Points on a hilly landscape, in no order, each with its height.
A ball rolls from a point to whichever of its 4 nearest points has the largest drop for the distance, and stops where none of them is lower. Distance is the straight distance between rows; heights are no part of it.
Q_596: [-16  -2  -4 -31  19 -13   6  23  -4  -8   0 -17 -15]  h=435
Q_270: [-21   1  -4 -32  20 -21   7  26   2  -5  -1 -24 -16]  h=482
Q_90: [ 24  -5   4  40 -23  15  -5  -8  -7  18  -3  29  39]  h=224
Q_28: [-17  -5  10 -25   8 -17  15  13   0 -12  10 -16 -10]  h=378
Q_34: [  8   8  32  36 -19  -1 -25 -34   9  17 -28  -5  17]  h=28
Q_532: [ 15   4  35  33 -18  -2 -34 -27   1  21 -36   5  28]  h=284
Q_30: [-38   8 -16 -28  29 -36   6  22  15   3 -12 -42 -22]  h=597
Q_727: [  2  -2  15  11 -18  -3  16 -15   6  -5  17   0   6]  h=143
Q_109: [ -8  -8   7 -22   5  -6  14  10   1 -11  11 -10  -7]  h=401
Q_706: [-11  -5 -13 -33  26   2  -4  27  -8  -3  -1  -6 -22]  h=472
Q_278: [ 18 -14 -14 -17   8  36   4   5 -20 -20  15  27  -5]  h=301
Q_352: [ 15 -12  -8   8 -13  30   8  -6 -15 -12  21  22  16]  h=159
Q_800: [ 19 -12 -17  13 -13  36   3  -4 -17 -14  18  33  16]  h=438
Q_447: [-25  12 -37 -21  32 -14 -10  25   4   4 -11 -24 -33]  h=531
Q_597: [ 15   5  21  33 -22  -2  -7 -27  10  11  -8   5  17]  h=266
Q_957: [ -3  -9  -5 -27  15  11   4  18 -13 -12   9  -2 -12]  h=461
Q_581: [  8  -6 -19 -31  24  18  -7  21 -14  -6   3  20 -28]  h=598
Q_636: [ 29  -9 -16  32 -22  39  -6  -1 -23  -2  12  40  33]  h=630
Q_414: [  2   9  27  27 -23  -5  -3 -36  16   7  -3  -9   3]  h=318
Q_196: [  3 -10  -3 -22   8  20   8  11 -13 -18  14   7  -8]  h=152
Q_513: [-13   9  31  -8 -13 -30  11 -20  18 -16   8 -24 -17]  h=426
Q_825: [ 20   3  15  37 -23   3  -8 -20   4  17  -9  18  29]  h=130
Q_749: [-19  15 -49 -18  32  -5 -13  27   6   8 -10 -14 -44]  h=566
Q_326: [ 25  -2  16  38 -24   3 -13 -16  -3  23 -15  25  34]  h=93
Q_531: [  0   8 -40 -25  34   4 -16  30  -4   5  -7  13 -40]  h=599
Q_145: [ 16   4  31  38 -19   2 -26 -30   3  22 -26   8  26]  h=233
Q_661: [-33   8 -12 -31  26 -33   5  24   9   3 -11 -35 -19]  h=583
Q_608: [ 18 -10 -15 -24  16  32  -1  10 -19 -18   7  27 -17]  h=446
Q_158: [-39  14  -1 -34  24 -50  11  15  22   3 -14 -44 -20]  h=620
Q_404: [ 16  -6   0  22 -20  15   9 -11  -4   2  13  18  24]  h=398
Q_440: [ 18   0  20  38 -21  -1 -16 -27   4  21 -15  15  27]  h=148
Q_58: [ 25  -7  -5  36 -23  24  -3  -5 -11   9   8  33  37]  h=362
Q_761: [ 16  -8  -6  28 -20  26   4  -9  -8  -3  13  24  28]  h=344
Q_537: [ 10 -13  -7 -10   1  29   8   4 -16 -19  19  16   1]  h=147
Q_178: [-27   5 -19 -31  30 -15  -2  29  -1   1  -8 -25 -21]  h=525
Q_256: [  7   2  41  31 -16   2 -39 -28   0  18 -42  -4  32]  h=124
Q_450: [-26   5   5 -34  20 -34  11  18   7  -6  -3 -31 -16]  h=626
Q_417: [ 20  -4   4  36 -21  10  -1 -16  -2  15   2  22  33]  h=157
Q_771: [  4   3  24  18 -19  -8   6 -30  14  -2   7  -7   3]  h=125
Q_516: [ -8   1  20 -15  -4 -20  20  -8   9 -13  13 -16  -9]  h=303
Q_71: [  1  -3  16   0 -12  -5  19  -8   8 -11  19  -4   1]  h=184
Q_406: [-19   2 -23 -32  29  -6  -4  29  -2   0  -8 -16 -25]  h=492
Q_435: [-35  13 -37 -21  32 -23  -4  30   9   8 -14 -39 -29]  h=562
Q_316: [  9  -1  15  24 -19  -1  12 -25   8   1   9   5  13]  h=207
Q_423: [-32  10  13 -34  12 -48  12  10  21  -4  -7 -37 -21]  h=664
Q_889: [ -6  20 -58 -16  31  -6 -12  24   7  11  -7   7 -50]  h=600
Q_106: [  6  -8   7   5 -11   8  18  -7  -2  -8  20   5  11]  h=82
Q_863: [ -5  10  31  12 -20 -14   6 -29  17  -8   5 -17  -9]  h=296
Q_656: [ 23  -8 -13  30 -19  37   1  -5 -17   0  10  34  30]  h=533
Q_820: [  8 -12  -2   0  -8  19  14  -3  -9 -13  19   8  10]  h=54

For each start below, name every point that the ball comes to, in order.
Q_957 -> Q_196 > Q_537 > Q_820
Q_450 -> Q_270 > Q_596 > Q_28 > Q_516 > Q_71 > Q_106 > Q_820
Q_597 -> Q_825 > Q_326

Where does a ball stop that starts at each point below?
Q_727 -> Q_820
Q_404 -> Q_326
Q_435 -> Q_820
Q_656 -> Q_820
Q_636 -> Q_326
Q_661 -> Q_820
